A landscape with many valleys, sampled at points; each row gives a point and its height.
A ball rolls from a point to whichever of its 2 nearest points has the largest drop for the distance, and stops where none of them is lower. Distance is the straight distance between rows; heights are no part of it.
Z799 h=757: [-12   2  -2 -32  19  -7  -8  10  23   4  27   4  -8  41  11  38  -5  16
  -9 -22  32 -21  -7  -4  -4 -32  14   3  16  10  -3   4   7  -5  12 -25
  24 -11  18 -17 -43 -15  16   2   4  20 -13 -18 -22  -7  23 -29  -5  24
   4 -10  15  15 -40]
Z154 h=551: [ -8   7 -23  15  39  19 -13  -8  27 -29  -5  26 -36 -25 -24  -2 -10   1
  45 -15  -8  24   5  31   1  46 -13  25  -8  -2  -9  24  -9   1   7   3
  39  38 -13 -23  20   0   8 -17  -4 -15  32   8 -15 -15 -13   2  44  30
  -7  22   5  16  -8]
Z962 h=371: [  4 -26  26  19 -34   9  32  10  -7  40  -6   8  34  -5  40 -16  13  42
 -39  19  10  -2 -41   8  16   2  29  -7   2  -2  43 -15 -13 -17 -23 -10
 -28 -35   2 -27  59  -8 -33  19   8  54   9 -10  27  14   9   2 -35  17
  17  -9   5 -12  62]
Z364 h=567: [ 22 -29  -1  18  41  14  57  -2  54 -19 -24  16  -5 -19 -16   1  -5  23
   8 -25   5  34   2  46  -1  30  -2   9  -9  16  -4  16  -5 -25   2  19
  15  14 -14 -10   1 -17  -3 -25 -24  20  14  -7  -1 -23  20  -3   7  -2
  11  22   7  25  -6]
Z644 h=754: [ 65   4 -11   9   5  -2  28 -27  47  15   5  27  16 -34 -13  -1  24 -20
  18  -7  19  28  -4  15   2  36 -18  25  -5   9   0  -7  24  -8 -16   8
 -15   8  -2 -19 -33   4 -33 -28 -15  -9 -28   6   5  10  -5  -2 -21 -20
  11 -13   9  13   3]
Z806 h=684: [ 15  13   9   7 -13   6 -16  -8   1  12  -7   0  18  -9  -7  -3   8 -17
  -9  17  16  25 -25 -12   8  26  -8  -3  -7  -5  19   2   3  -7 -29  -6
  -3  -6   2 -17  36   7 -14  23  28 -16   2  22  17   8 -18   5 -18   8
 -12 -40  15 -14   7]
Z59 h=780: [ 62  -7   0  36   4   5  28 -21  45 -16  -4   3   7 -37 -25  -9  17  -3
  26  -8 -22  28   7  31   7  36 -32  29  -5   3  -1   1  27   0   1  17
 -18  21  -6   3 -28   8 -31 -34 -20 -15   5   3   6   7  -9  15   3 -15
  26   4   0   3   3]
Z528 h=309: [  2  39 -11 -13 -41 -29  -6  10 -22  -8  16 -29   6  26  17  47  -6  -1
 -13  34  22 -20  -9 -37 -37 -29  34  -4   8   9 -13 -35  29   5  23 -49
 -32  -5  41 -31 -19 -25  25  23  21   5 -22   3 -35  -7   2 -16  -4  29
 -18 -26 -10 -15   0]
Z916 h=466: [ 19 -26  17  23 -14  30  34   5  21   4 -22  -1  24 -15  15 -12   4  26
 -30  13   7  34 -40  25  18  18  16 -21 -11  23  31   6 -22 -17 -24  -1
 -13 -11 -11 -42  39  -4 -17  11   3  29  14   1  23 -13  13   5 -18  11
   4  -8   4 -11  44]
Z355 h=232: [ 11 -10  12  -7  28 -10  21  10 -13  -7  22  30  -4  11 -25   4 -10  56
  -9 -32  18  10   9  10   2  35  19 -16 -35 -30  -1   2   3 -37  -1 -27
  14 -11  16   5  15 -13  -7  44  29  15 -10 -11 -34  -4  13   7 -39  33
   0  -1  18   6  -7]
Z872 h=730: [ 38   6  -8  -5 -11  -2  32 -26  29  29   7  21  31 -17  -6  -8  24 -31
  -7  15  28  44 -20  14 -28  35  -2  10  -8  15   5 -17  11 -15 -18  18
   8 -10  12  -7 -23   6 -12   2 -16  -3 -38  36   5  17  -5 -14 -49 -20
   2 -10  23  -7  14]
Z587 h=325: [ -3 -29   4   7 -35  -9 -12  -3  10   7 -16 -27  -1   5  36   4  -4 -12
   0  -9  -5 -42  20 -36  25 -45  -6 -14  21  -3   4  -9  25  40   3   4
 -48 -19 -28  12 -10  10   1 -22 -20   9 -13 -40  42   1   0  24   9  -9
  29   1 -17  16   0]
Z577 h=806: [ 31 -13   2  29   0   5  -2 -30  21 -22   2   7  -4 -26 -16   4   0 -11
  39  -6 -18  12   8  16  31  23 -19  24  -9   0   5   3  29   9   0 -12
 -12  22 -15 -18  -2   1 -18 -13  -8  -4   8  -9   4  -4 -26  22  18   8
   7   3  -6  14  -4]
Z445 h=559: [-13  -6  32  11 -36 -11   9  -3 -40   9  -8 -25   9  -3   5 -21   2  31
   0  20 -28 -34   1  -5   4 -27  13 -11  -7 -13  16  -2  -3  -5  -5  -2
 -21   2   8  33  31  -8 -14  12   4  16  22  -2   6  15  -4   8 -12 -19
  11   2 -22 -19  15]
Z976 h=529: [-21 -10  28 -35 -15  -7  28  26  -2  51  18   0  19  11  27 -12   4  39
 -49   0   3 -17 -20  10 -12 -15  30 -30  -6 -15   5 -19 -41 -25 -10   7
   6 -45  27  16  29 -14 -22  21   9  42  -3   4  20  31  24 -12 -46 -14
  14 -27  20 -25  15]
Z874 h=633: [ 30  17   0 -13 -21  -5  29 -19  15  -4   1  -6  29   0  -5  10  24   1
  -1  14  21  27 -19  15 -37  12  10   8  -5  20  12 -16  20 -22  -1 -20
  13 -13  42 -19 -26 -29  33  14 -16  14 -34  19 -27  -3   3 -39 -35   9
 -18 -14  28 -14   3]
Z28 h=648: [ 14  15  15  -1  10  14 -16  -1   5  -3   4   0  10  12   3 -15  22  -2
 -30  10   4  12 -22 -13  24   8 -21   3  13  14  16  10 -12  -7 -29  20
   9  -6 -15  -8   9  26 -11   0  18 -24   1  23  32   7   0  -4   3  -8
  -6 -22  27 -22  -6]
Z657 h=244: [-10  14 -19 -25   9 -13 -20   5 -38   4  40  47  -9   6 -13  -6 -10  -8
   2 -23  15 -14  37 -19 -10  15   6   8 -21 -42 -23   3   8  20   2  -6
  13  -7   4  38 -17  13  -9  31  15 -19 -23  12 -27  22 -16   6 -27   6
  -7 -13  -8  20  -9]
Z479 h=126: [ -2  17 -13 -21  -6  -3 -37  12 -37  13  61  40  -4  34   4  12  -8  13
  -5 -12   4 -40  32 -33   4  -8  21 -19  -3 -60 -16 -14  22  24  -3 -38
  -5  -9   4  28 -31   8  -3  34  22 -10 -11   7 -12  19 -27  19 -31  17
  13 -30 -18  13  -6]
Z463 h=649: [-29 -23  17 -24  43  23   0  23   7  -6   1  16 -29  20   1  15  -5  66
 -22 -35   7 -11  -2  21  14 -10  17   4  -8  -1   3  22 -42 -28  12 -10
  29  -6  -8  -3  -8 -19 -11  12 -11  32  19 -31   3   0  32 -18   1   7
   7  -2  14  18 -28]
Z904 h=607: [ -4 -35  18   4  38  17  48   7  23 -19 -15  31 -11   2 -10   3  -4  62
 -10 -24  11   4  13  41   9  13   5   6 -10   4  11  24 -28 -40  -3  13
  22   6 -18  -1  11 -18  -6   3 -27  26  13 -24   6  -8  32  -7 -12   2
  16  27  18   7  -6]
Z128 h=560: [-13  12  10  17 -16  -7 -16  -9 -40 -27  -9 -36  -2  -2 -16 -16   6  13
  27  27 -31 -16  11   1   4 -18  -2  -2  -3   0   8   9 -10   2 -12  -4
  -4  26   5  27  15  -3   5   5  14 -19  25  17 -11   4 -19   6  16 -18
  -3   8 -15 -19  -2]
Z222 h=520: [ 22 -25   4  14  -1  26  44  -6  42  -3 -18   1  18 -20  -4  -8  13   5
 -11   3  -1  43 -21  34   4  27   2   8 -11  21  20   6  -8 -18 -25   8
  -5   4 -17 -25  12 -20  -7  -6 -12  15   9   5  16 -11  12  -4   3  -1
   5  12   4  -3  22]
Z673 h=502: [  1  11 -12  23  -3  -6 -18 -18  -4 -22 -15 -20  -8 -25 -10   3 -10 -29
  55   9 -26  29  -5   8  -9  18 -28   1  11  15  -1   0   8   7  -7 -15
  10  43  22 -38  16  -8  31 -16   1 -29  21   8 -14 -23 -28  15  44  20
 -25  10 -18  -9   4]
Z565 h=545: [  1  -5   7   1 -25 -14  17   0 -11  20 -24 -29  24 -17 -11 -19  -5 -27
 -18  20 -19  16 -19  -6 -37  10  -3 -17  -3  20   1 -18 -11  -6  -3  12
  -2 -18  29  15  12 -12  19 -17 -12  12 -10  19  -5  -6   6 -20 -17 -33
 -11  16   5  -8  20]
Z372 h=311: [  5  13 -18 -13  18 -29   0  -3 -17  12  35  48   2  -2 -31   0 -13 -27
   4 -22  26  18  22   1 -44  36 -10  16 -15 -25 -33  -1  14  -6   4   8
  21  -1  10  22 -24  20 -15  16   8 -19 -42  20 -43  20  -7  -6 -34   1
 -11   4   6  12  -7]
Z938 h=250: [ -6   2  -6 -26   0 -23  -2  30 -18   4   4  -8   1   3 -18  12 -28 -10
 -18  -1  16  12 -18  -5 -35   8  16 -24 -15  -9 -10 -20  -6 -13   1 -22
   5 -17  30  -1  12  -6  18  27  20  11  -7   9 -36   3   7  -3 -13  22
 -23  -9  15  -8  -2]
Z112 h=629: [-19  -2 -16   8   1  31  -5 -29   7 -16 -37 -11 -14 -33 -22   1  -1   2
  25  25 -28  24 -11  35  12  23  -5   6 -25  10   2  16 -17  -7   1 -10
  18  28   4 -34  43 -28  -5  11 -15  10  44  14   6  -1  -3  -2  23  16
 -10  -6 -16   0  24]
Z842 h=172: [ -2 -11 -19  23  -5 -11  14 -18   9   8 -24 -30  13 -39 -14  -7  -6 -51
  22   1 -22  16   1   3 -20   3 -26  11  17  20  -7 -15  20  13  11  23
 -18   9   7   9 -17  -1  15 -43 -29  -4  -9  -7  -6 -11  -6   5  11 -29
  -9  36 -10   9   8]
Z436 h=513: [ -1  -2  10  12 -30  16  16   4  -6  23 -31 -16  26 -15  12 -26   9 -20
 -31  29 -16  25 -32   3  -8   0   3 -13  -3  19  22 -10 -22  -9 -20  30
  -3 -16   1   6  38  -8  -8  -5   0  10  -1  25  20  -2   3 -13 -16 -25
  -1  -9   2 -18  41]
Z876 h=483: [-30  -4  24 -36 -15 -24  25  30 -22  41  10 -29   6  23  21   9 -10  26
 -55   3 -14 -33  -9  -4 -39 -35  21 -26   5  -2 -16 -21 -33 -11  10  -6
   9 -32  48  15   2 -25   7  12  -3  47  -6  -8 -12  25  24 -25 -13 -28
  -2 -20   3 -27  -7]
Z785 h=155: [ -5  15  11   8 -12 -28  -4  29 -38 -11  15 -11  -3   7 -24  -5 -22  -3
  -6  -3 -15   4  -1 -15 -14  -2  -2 -13 -11 -13 -11  -4   5  -4   0 -31
  -9  14  23   5   8  15  23  22  35 -22   3   6 -33 -11 -19  17   0  13
 -14  11  -3 -16 -10]
Z191 h=206: [-22  -6   4  18 -51 -14 -12  -7 -18  15 -39 -44   0   2  32  12 -18 -30
  12  22 -15 -36  -1 -40  17 -46  10 -15  25   6  15 -22  27  45   9  -2
 -52 -16  -5   1  12 -13  12 -20 -10   5 -14 -30  22  -9   4   8   3 -21
   8 -10 -28  -6  16]
Z711 h=552: [-20  15 -18 -19  55  22 -12  11  13   7  23  55 -13   2 -16 -21  22  13
   5  -5  22  14  -1  16  -1  21  -4  30   0   3 -13  19 -31 -23  -6  27
  53   2 -15   9 -16  40 -20  17   8 -36   2  35   5  14   2 -27  -9  -8
  -2 -11  27  -6 -13]
Z393 h=595: [ 26  -1  -3  -3 -32 -34   8  -8   6  15  -8 -23  20  -2  16  16   2 -34
 -13  -1  16 -19  -3 -26 -26 -17  -1  -6  24   3  -3 -28  35  13  13  -5
 -42  -8  15   7 -26  -9  23 -22 -20   9 -45 -12  -9   0  -7 -13 -19 -19
  -1  17   2   8  -4]
Z453 h=415: [-20 -32   6 -15 -33   0 -16  14  -2  27 -12 -19 -12  33  54  18  -9  -6
 -11   8 -12 -64  27 -39  15 -58  16 -28  13  -8 -11 -10  11  37   9  -7
 -31 -25 -22  17  -4  -7  -1 -13 -14  20   7 -30  49  17  11   9  15 -16
  16 -25 -21  10 -14]
Z520 h=715: [-32  24 -29 -11  22   7 -28   8 -10 -11   8  36 -39  21 -23  33  15  25
  33 -12  17   0  10  10 -29   0   7  22  -8  -2  -2  37   5  -7  30 -25
  44  14  16 -20 -23 -26  21  15  -1 -13  -4  11 -49  -9   2 -39   2  36
 -20 -11  15  13 -31]
Z458 h=712: [ 26  21  -7  -2  -7  -9  -8 -24   0  17  12  13  23 -14 -22  -8  12 -42
 -15  14  26  28 -10  -7 -20  41 -10  13  -1   1   2 -10  11  -4 -16   1
   5  -4  14  -6  -2  25  -9   7  11 -24 -32  41  -1  16 -16  -9 -39  -7
 -15 -32  19 -15   3]
Z399 h=93: [ 14 -23  37   6   1 -10  28  14 -15  -1   5   5   6   4 -11 -10  -7  49
 -18 -16   3  13 -16  11   0  17  18 -18 -12  -8  16 -11  -8 -31 -20 -17
  -8 -11   7   0  37  -3 -11  22  15  28  13  -8  -7  -3  14  14 -15  22
  -4   5   6  -4  19]
Z262 h=579: [-24 -10  22 -20   5  17  11  26 -26  39   9   6  11   3  17 -21   1  56
 -42   0  -8 -14 -18   7   7  -4  25 -15 -13 -25  15  14 -56 -21 -16  -3
   5 -35   6  16  37   3 -29  40  11  20  25  -2  25  35  11   7 -24   5
   7 -22  20 -17  19]
Z586 h=239: [ -4  36  -8  14 -30 -38 -10  14 -37  -8  18 -27  -2  19  -6  22 -20 -25
 -10  13  -5  -3  -1 -19 -38 -18   8  -3  -4   4 -14 -12  19  12  23 -35
 -18  13  29 -21 -14  -1  37  19   3 -17 -16   6 -47  -6 -21   5   5  16
 -16   6 -11 -22 -10]
Z612 h=568: [  5   5   7  -9 -22 -39   5  15 -16  10  -1 -33  21  -8  -9   8 -18 -34
 -28  -6  -6  10  -5 -13 -55  -6  -5 -12   5  29 -14 -29   6  -6  16   5
 -11 -17  28  14 -16   0  33 -25  -3   9 -30   0 -28 -13   1  -8 -16 -18
  -9  35   8  -3  -2]
Z910 h=41: [ -8  -6 -21  30 -24 -14 -11 -19  -6  15 -42 -46  10 -27   4  -7 -17 -51
  30   5 -18  -3   4 -13  12 -22 -26  -1  19  17   1 -19  23  42  12   9
 -51   4 -11   5  -1  -6  22 -42 -21 -11 -10 -13  14 -16  -3  24  10 -27
   0  19 -25   1  19]
Z392 h=794: [ -6  12  -5 -18  -8 -30  -7  12   8   3  32   8 -12  42  19  25  -7 -12
  -8 -15  16 -55  43 -24 -21 -46  13   3  15 -12 -35  -7  33  27  23 -14
 -13 -14  -1  14 -69   2  28  -5 -19   6 -32 -27  -9   9   2   3 -20 -21
  16   7 -13   8 -30]
Z750 h=376: [-19  18  -6 -31 -20  -9 -12  23 -14   7  -1 -46  -7  42  22  35 -12   0
 -28  31 -10 -27 -16 -22 -31 -48  32 -26  21  26 -12  -9   4   7  22 -32
 -16  -2  33 -15 -21 -19  17   1   5  23  -5   2 -25 -14  16 -27  16  -6
  -6 -26  -6 -15 -22]
Z609 h=329: [ 50  16   2  16 -14 -35   7   1   4 -13  10 -13   7  -3 -16  10 -14 -30
  17 -12   2 -10   1 -11  -2  -3 -16   1   9   9  -2 -12  26   1  12 -20
 -27  18  -7 -23 -29   9  20 -20   0 -14 -14 -13 -32 -23 -23  25  -3   6
  -3  21   1  -5  -7]
Z62 h=374: [  0  23 -35  10   2  -5 -32  -8   8 -15 -11 -22 -10   8   4  30 -12 -41
  42  -8   7 -10   9 -12 -13 -25  -6  11  32  27  -5  24  27  17  41 -22
   9  20  -7 -44 -14  -7  53 -21 -21 -30   0  -2  -9 -34  -6 -12  40  14
 -24   5   4  17 -21]
Z276 h=514: [ 18  -9  47  18 -34 -23  18   4 -19  16  -4 -30  32  -2  14 -19  16  13
  -4   7 -18 -15 -15  -7   8 -28   1 -17  11   7  23 -29  10 -18 -17  -7
 -38 -10   9  19  24  -7   6   3   8  26   1  -7   8  -4   6  12 -16 -22
  16   9  -1 -16  23]
Z735 h=404: [ 26   6  13  21  -8 -30  -2  -3 -24  -4  11 -17  12  -9 -19 -19  -9 -19
   1  -9 -23  -1  18 -15  -2  -3 -26  -5  -7  -2 -13 -22  18   1  -1  15
 -33  12  -2  23 -27  34   6 -30   6 -30 -11 -12 -10 -14 -19  45  -2 -35
   5  45   0  -8  -6]
Z44 h=734: [ -2  20 -10 -10  21   1 -11   4  13 -25  16  15 -16  27  -9  49  12  28
  17  -6  33  12  -3  18 -27 -12  14  16   6  22  12  26  15 -11  30 -42
  32   5  26 -43 -30 -39  31   4   2   4 -14  -8 -44 -23   8 -34   0  43
 -19  -3  22  13 -29]
Z965 h=609: [ 31  26  -7  10 -19  14  15 -20  19 -15 -15 -17  21 -12 -17   4  29 -16
  17  20 -12  36   0  18 -32  14 -18  11  11  28  16  -1  17 -11   2   3
  27  10  31  -2 -29 -23  25  -7 -22 -18 -10  38  -4 -10 -11 -32 -13 -22
 -16   3  12 -15  -6]
Z795 h=835: [ 10  -6  17  27 -34  -6 -21 -25  -6 -10  -8 -14   3 -13  -3   9   2  -2
  35  10 -21 -23  14  -9  45 -16 -10   3  -9  -9  15  -2  39   8  -4 -27
 -39   7  -7   5   8 -11  -4   2  12   2   0 -12  15  -2 -22  37  14   8
   7   3 -30  11   7]
Z851 h=380: [ 25   8   8 -23 -11  -1   0 -11  27  35  11  14  18  15  36  -1  31 -14
 -27  12  38   1 -24  -8  28  -6  -3   6   2  -6  12 -11  14  -5 -23  10
   4 -26  -2  -7  -6  10 -22   3   1 -10 -35  18  45  17  -4 -20 -45 -17
  10 -33  19  -8   6]
Z319 h=298: [-50 -10  -8  -1  22  27 -18  23 -27  -1 -30 -34  -8  -9  11 -27  -8 -22
   2  10 -16  -3 -13   1   3 -18   1  -2   9  20 -14   2 -43   4  13  37
  18   8 -14  23  20   8  11 -25 -25   3  28  -5  14   0  23 -11  40 -19
  -7  19  -9  -4  13]
Z228 h=417: [ -1   8  15 -15  35  16   8  -7  -5  -8  29  51  -4   0 -16 -31  10  41
  -8 -10  -4 -15  38  -2  17  14  -4  16 -11 -49  -7  16 -28  -6 -21  44
  10   0 -32  53  -1  32 -39   9   8 -26   0  19  22  33  -2   8 -16 -13
  11  10   5   8  -5]
Z626 h=416: [-34 -12 -11 -22 -10  14 -34   3 -15  16  10   7 -26  32  22   5 -13 -20
  -2   4  -1 -61  32 -33   4 -19  13 -13   9 -24 -18 -11   9  32   9  15
  -2 -22 -20  35 -18  13 -14  -4 -22  -3  -5 -14  28  24  11   1  18 -12
  14 -25 -26  19 -11]
Z2 h=458: [ 21  -5  20  -3 -32   9  22   4  23  36  -3  -2  24   2  28 -16  26  -5
 -42  20   7   5 -32 -21  15 -12  10 -11  15  11  32 -17   4  -5 -26  23
 -28 -28  -2  -6  32  -5 -13  -6   4  19 -20  24  33   2   5 -13 -33 -17
  10 -17   7 -21  20]
Z765 h=391: [-40 -17 -13   9  21  14 -14   2   6 -11 -23 -34  -3  -7  28 -24 -11 -17
  14  -1 -14 -17  15  -6  32 -28  -3   3  31  17 -12  21 -18  21  21  54
  -2   1 -48  29  -1  18   5 -42 -10 -11  35 -35  35   4  17   4  52 -14
   9  28 -13  11  10]
Z599 h=312: [ 11   0  -9 -15   7 -28  17   5   4   4   3  21   6 -10 -26   9 -16 -32
  -6 -16  23  29  -4  11 -47  29  -1  -1 -11   2 -22 -10   2 -19   8  -3
  23  -3  22  -6 -14   3  16   8   3   1 -36   6 -35   6  -2 -14 -16  26
 -19  12  14  11  -6]
Z676 h=543: [ 29  12  -4  37   4   0   6   0   2 -39 -14 -26   3 -27 -18  -8  -3 -13
  44   5 -31  51  10  34 -18  14 -45  -2  11  16  -2  -2   3   5  -1  -5
   7  42  24  -8 -13 -11  42 -26  -6 -25  25   2 -18 -25 -13  22  24  -3
 -16  30  -7 -16  -9]
Z515 h=270: [ 16 -13   3 -24   8  25  13 -14  47  21   9  37  12  21  29  -6  45  13
 -22  13  37   8  -9  14  41 -19   1  20   2  13  28  19  -2 -10 -20  26
   7 -18 -24 -13  -9  22 -32   6  -9  -3 -18  10  55  12  12 -11 -19 -12
  24 -20  21   4  -7]
Z958 h=626: [ 37  -8  13 -11 -19 -22  24  -2  19   5   5  -4  19  -8   6  13  13  -7
 -12  -9  25  14 -20  -9  -2  -1   7  -2   9   3  12 -20  21  -7  -2  -8
 -12  -5  19   0 -11  -9  12   1  -5  15 -28  -7 -16  -4   8 -10 -30  -2
   0   1  17  -1  -1]
Z126 h=446: [-20  18 -37   9   3  12 -35  -6  12 -18 -25 -26 -19 -15  10  14  -9 -30
  40   8  -2  22 -15  -4   5   1 -20 -10  33  40  -1  15   0  16   9 -22
  28  30   6 -48  24  -6  44 -26 -11 -20  34  -1   4 -34  -3   2  60  21
 -29  16 -11   7  -5]
Z188 h=263: [-11  11  -6 -21   4  -1 -42  19 -23   6  33   7 -23  33  -1  19 -17   6
 -13  -7   5 -25   3 -27   8  -9  18 -13 -12 -19  -4   0  13  14  -3 -37
   9  -9   1   8 -14   2  -4  28  34  -4   3   3  -9   1  -9  10  20  21
  -2 -35 -12   2 -23]
Z423 h=437: [-21  -5  13 -44  -7 -18  12  17  11  32  15 -28   1  38  52  31 -14  21
 -34  -2   6 -47 -11 -11 -30 -41  35 -20  17  13 -16 -25  -5   3  16 -28
 -15 -22  32 -10 -21 -34   5   5  -8  61 -12 -23 -14  11  23 -26 -12 -14
   5 -30  -8  -5 -21]
Z849 h=297: [ 26  -7  -1   0  23  24  14 -30  26 -14  22  62  -3  -1  -8 -11  35  27
  14 -11  19 -14  42   9  31  19 -16  30  -8 -48  -3  16   9  -3 -11  39
   2   9 -45  34 -14  29 -48   3  -4 -17  -6   3  31  18   2  16 -12 -15
  26   4  -4  18  -1]
Z336 h=689: [ -8 -16  -6  10   4  19  13 -15  10   5 -18  17  -3 -21  -1 -10  -5 -17
  -8   0  -3  -8  11   1  25  27  -2  16 -16 -19  -1   8  -9  12 -15  37
 -16  -8 -33  25  11  15 -33   5  -9  -3   1  -5  32  23  -1  19  15  -2
   1   9 -20  20  26]
Z885 h=460: [ 16  -5  34  39 -33 -30   7   3 -29   6  -2 -43  34 -23  -7 -32  -3 -11
   2  12 -34   7  -5  -3  -5 -12 -21 -21   4   0  13 -34  15   6  -8  14
 -40  10  19  19   9   7  15 -31  21  -2  -1 -10 -12 -19 -10  30 -15 -27
   2  37 -10 -20  14]
Z283 h=602: [  3  -1  -3  -8  33  15   3   2  11 -10  -7  17  -6  -8 -12 -26   8  -6
  -5  -6   9  24  -9   8  -2  22 -12  11   2  13 -10   8 -33 -20 -14  43
  23  12 -27   9  11  44 -16 -14  12 -21   8  14  20  -1   8   3  15  -4
  -5   9  12  -2  -5]
Z356 h=322: [ -1  -7   5   6  36  -3   7  19 -21 -27  20  41 -35  13 -37   0 -29  39
  12 -45  -1   3  28  -4  -2  14   2  -8 -26 -35 -19  10 -12  -7   5 -21
  12  10  -4  11   7  -8  11  17  15 -10  10  -4 -49 -16   2  11  -5  28
   1  15  12  12 -16]
Z611 h=776: [ -1  27  -8 -39  -2 -21  -5   6   8   6  44  10   5  40  30  50   9   0
 -10  -6  45 -23  10 -16 -30 -33  17   3  -3 -18 -13 -13  35   9  27 -25
  -1  -4  26  -9 -62 -11  13  17  -2  12 -40 -20 -31  14   7 -29 -36   9
   5  -9   0   2 -29]
Z760 h=493: [  1   7   2 -23  33   7  22  -4   5  13  23  57  11  -8 -14 -28  18  16
 -16  -5  25  16   9  14   4  33  -6  21 -12 -33  -8  11 -24 -26 -12  30
  18 -22 -20  21  -7  35 -44  25  16 -24 -10  27  18  18  -6   7 -41 -16
  18  -1  15   0  -7]
Z109 h=249: [  8  -5  27   3 -19   0  24  13 -25  25   3 -12  17  -8   6 -16   8  64
 -25  19   8   0 -34  23  -3  18  33 -23 -11  -5  28 -13 -10 -32 -24 -42
  -7 -35  21 -20  56 -11 -17  44  32  47   7   0   9   9  13  -5 -44  21
   3 -16  25 -15  33]
Z56 h=255: [ 28   8 -26  14  -9 -24  13 -11   8  -7 -14 -18  11 -19 -15  14 -15 -49
  25 -15   3  11  -3  -2 -40   5 -15  14  14  28  -5  -8  25  10  25 -14
 -16  15  14 -19 -32 -18  43 -26 -25 -11 -18  -7 -34 -20  -4  -2   6   0
 -27  34  -8  10  -1]
Z298 h=722: [  1  -2  -5  24 -13  -2   5 -12  -4   6 -34  -4   8 -43 -14 -19 -10 -40
   0  20 -18  21 -12   6   8  34 -15  11 -11  -9  -7  -5  -6  11 -15  35
 -22  11 -15  16  21  25 -26 -15  -2 -10   4   2  13   9 -14  19  15 -16
  -5   6 -21  -7  30]
Z943 h=516: [-27   3   2  17  13  -6 -20  -4 -26 -38 -13 -40 -12  -1  -6 -13  -1   0
  49  -1 -36  -4  13   4  10 -32 -14  -7  21  13  -7  13 -10  17  21  10
   0  29 -15  19   0  -3  21 -18  -1 -17  27  -7 -17 -18 -12  17  32 -11
  -3  39 -14 -12  -8]
Z373 h=640: [-15 -21  13  -6  -6  14   6  11   0   8  -7  27  10   1  14  -8  -5  18
 -31  -6   9 -12 -10 -12  29   2   9 -11 -12 -30  13  11 -22  -9 -20  15
 -14 -26 -22  13  27   6 -37  29   9  22  10  -7  25  23   7  15   3  15
  11 -18 -13  13  21]
Z679 h=592: [-14  10 -21  18  27  30  -8 -13   6 -17 -10  27 -32 -29 -35   0  -8  10
  28   2 -19  33   1  43 -11  58   2  12 -22 -10 -16  20 -13  -8 -11 -12
  36  27   2 -25  25 -15 -10  19  -2  -6  32  16 -13   5 -16   2  15  30
  -8 -13   1  -3   1]
Z412 h=485: [-10   0 -15   6  28  31 -33 -24  -5 -35   6  28 -43  -2 -18  -8   0  20
  34 -14 -19 -11  26  15  38  27 -11  23 -15 -20  -8  25  -5  23  10   5
  20  31 -34   3  17  -6 -10   8  11 -20  34   2   3   3 -23   3  35  19
   1   8  -8   5   1]
Z209 h=337: [-16 -10  -4 -27  18  -4 -15  12 -19  12  32  35 -18  15   0  -4 -16  -5
 -21 -21   0 -43  36 -34  -1 -12   8  -2  -8 -45 -24  -3  -7  20  -5  16
   0 -11 -20  51 -12  20 -16  16   4   3  -5  -7   6  20   1  17  -4 -13
  20  -4 -14  20  -7]
Z783 h=687: [-23  -5 -10 -15  38  15 -17  -1  16 -15   4  29 -35  12 -18  21  10  31
  19 -28  17 -10  11  15  12   3   6  19  -4  -4   8  35  -4  -2   7  -5
  40   8 -10  -5 -17 -21   4  11  -8  15   8 -12 -12 -17  10 -23  12  20
   7  -1   8  29 -32]
Z915 h=463: [-25  -1  -7  19  11   3 -32 -12 -10 -20 -20 -41   0  10  17 -18  -3 -30
  34   4 -23 -11  19 -10  40 -35 -15  -4  30  18  -2   8   2  39  17  23
  -9  16 -32  10   0  25  11 -31   3 -39  17 -15  25 -12  -3  17  47 -11
   4  18 -19 -10  -5]
Z967 h=668: [-35   5 -17  23   4  41 -24 -28  -2 -21 -38 -25  -1 -29   8 -21   8 -20
  26  39 -21  15  -5  16  27  22 -19   9  -9  11  -2  28 -27  18   0  28
  12  30 -15 -10  33   1  -9 -11 -11 -13  42  11  31   8 -11   2  47  -1
 -11  -3 -20 -17  29]
Z303 h=81: [ 21 -16   5  -2  20  26  19 -25  51  -7   5  36  -2  11  10  -8  43  38
   3   1  19   2  22  23  48  -2  -7  31  -8  -7  17  31  -5 -14 -10  22
  19  -2 -34  -2 -25   9 -32  -4 -13   2   2   6  39   4   6  -4 -12 -11
  28   1  13  13  -7]
Z147 h=702: [-22  -6 -16  36 -10  15  -8  -6  -4  -4 -36 -32   2 -32  11 -24  -5 -49
   9  21 -18  30 -18   3  14  12 -30  -5  10  17   5  -8 -19  21 -14  36
  -2  15  -3  -2  31  12   1 -27  -5  -6  19   7  23  -9   5  12  23 -13
  -4   9 -25 -11  37]
Z536 h=319: [-40 -16  -9 -14  23  35 -27  16   4 -15 -15   6 -22  12  14   3 -10   9
 -21  -5  -8  -9 -15 -13  39  -6   1  -5  -3   4   6  17 -37   7   2  12
  11 -12 -31  -7  26  12 -23  -2   6   6  31 -20  24   0  14   2  53  24
  -5  -4  -3  14   7]
Z547 h=156: [ -1   9  -8  -5 -15  -6 -45   2   0  -6  14  -6 -12  31  21  31 -16 -19
   1  17  10 -19   4 -30  32 -20   9 -16   9   0   2   0  28  15   8 -32
  -3  -9  -2 -24   1  10  -3   7  19  -8   0  -5  17 -14 -15   8  30  22
   4 -37 -14  17 -19]
Z995 h=294: [ -8  23 -26 -10   4   6 -43  -3   5 -22  17  12 -23  20  -5  30   5 -10
  24 -16   8 -15  16 -12   8 -20   1   7   9  11   0  17  30  15  25 -25
  22  13  -9 -31 -18   3  17  -2  10 -21   0  -7 -17 -22 -13  -4  31  28
  -7 -10   2  22 -29]
Z302 h=581: [ 20   9  14  14  12  -5  15   4  10 -20  -8  -9   6  -4 -24 -10  17   9
  16   0 -17  34   3  21 -21  14 -14   0  -5  15   6   0  -1 -20  -5  -5
  22  19  22  -7  -4  -2  19   3  -2 -15  11  12 -23 -17 -10  -8  -4   4
 -13  16  22 -17 -20]
Z779 h=403: [-23  -8   1  -5  28  17 -17  17 -28 -35   7  13 -39  11 -11  -3 -23  48
  11 -26 -24 -14  21   5  29  -3   4  -2 -23 -12  -6  17 -29   7   8 -23
  11  16 -15   1  14  -5  -1  12  20  -4  33  -9 -21 -12   2  11  34  24
   1  10  -2  15 -11]
Z246 h=165: [-34 -20   4 -17  34  21 -14  42 -13   5  -2  -2 -28  11  17 -14 -27  13
 -31 -14 -10 -17  -9 -11   7 -15   9  -9   3   3 -19   9 -50  -3   3  34
  15 -10 -25  30   8  24 -17  -6  -3   8  22 -15   8  10  25  -6  49  -9
   4   0  -8   6 -10]

Call two points neighbours if one is among the 2 nearest of the other. Go from one point of each pair to the other, from neighbour to neighbour, staying as low as possible. Name the highest point that can't be avoided.
Z303 and Z246: Z874
Z785 and Z246: Z128
Z785 and Z910: Z626
Z479 and Z547: Z188
Z479 and Z785: Z599

For each start below, name the point where the ball stops.
Z885: Z910
Z147: Z399
Z298: Z785
Z904: Z399
Z611: Z399
Z874: Z547
Z458: Z303
Z393: Z303
Z795: Z246
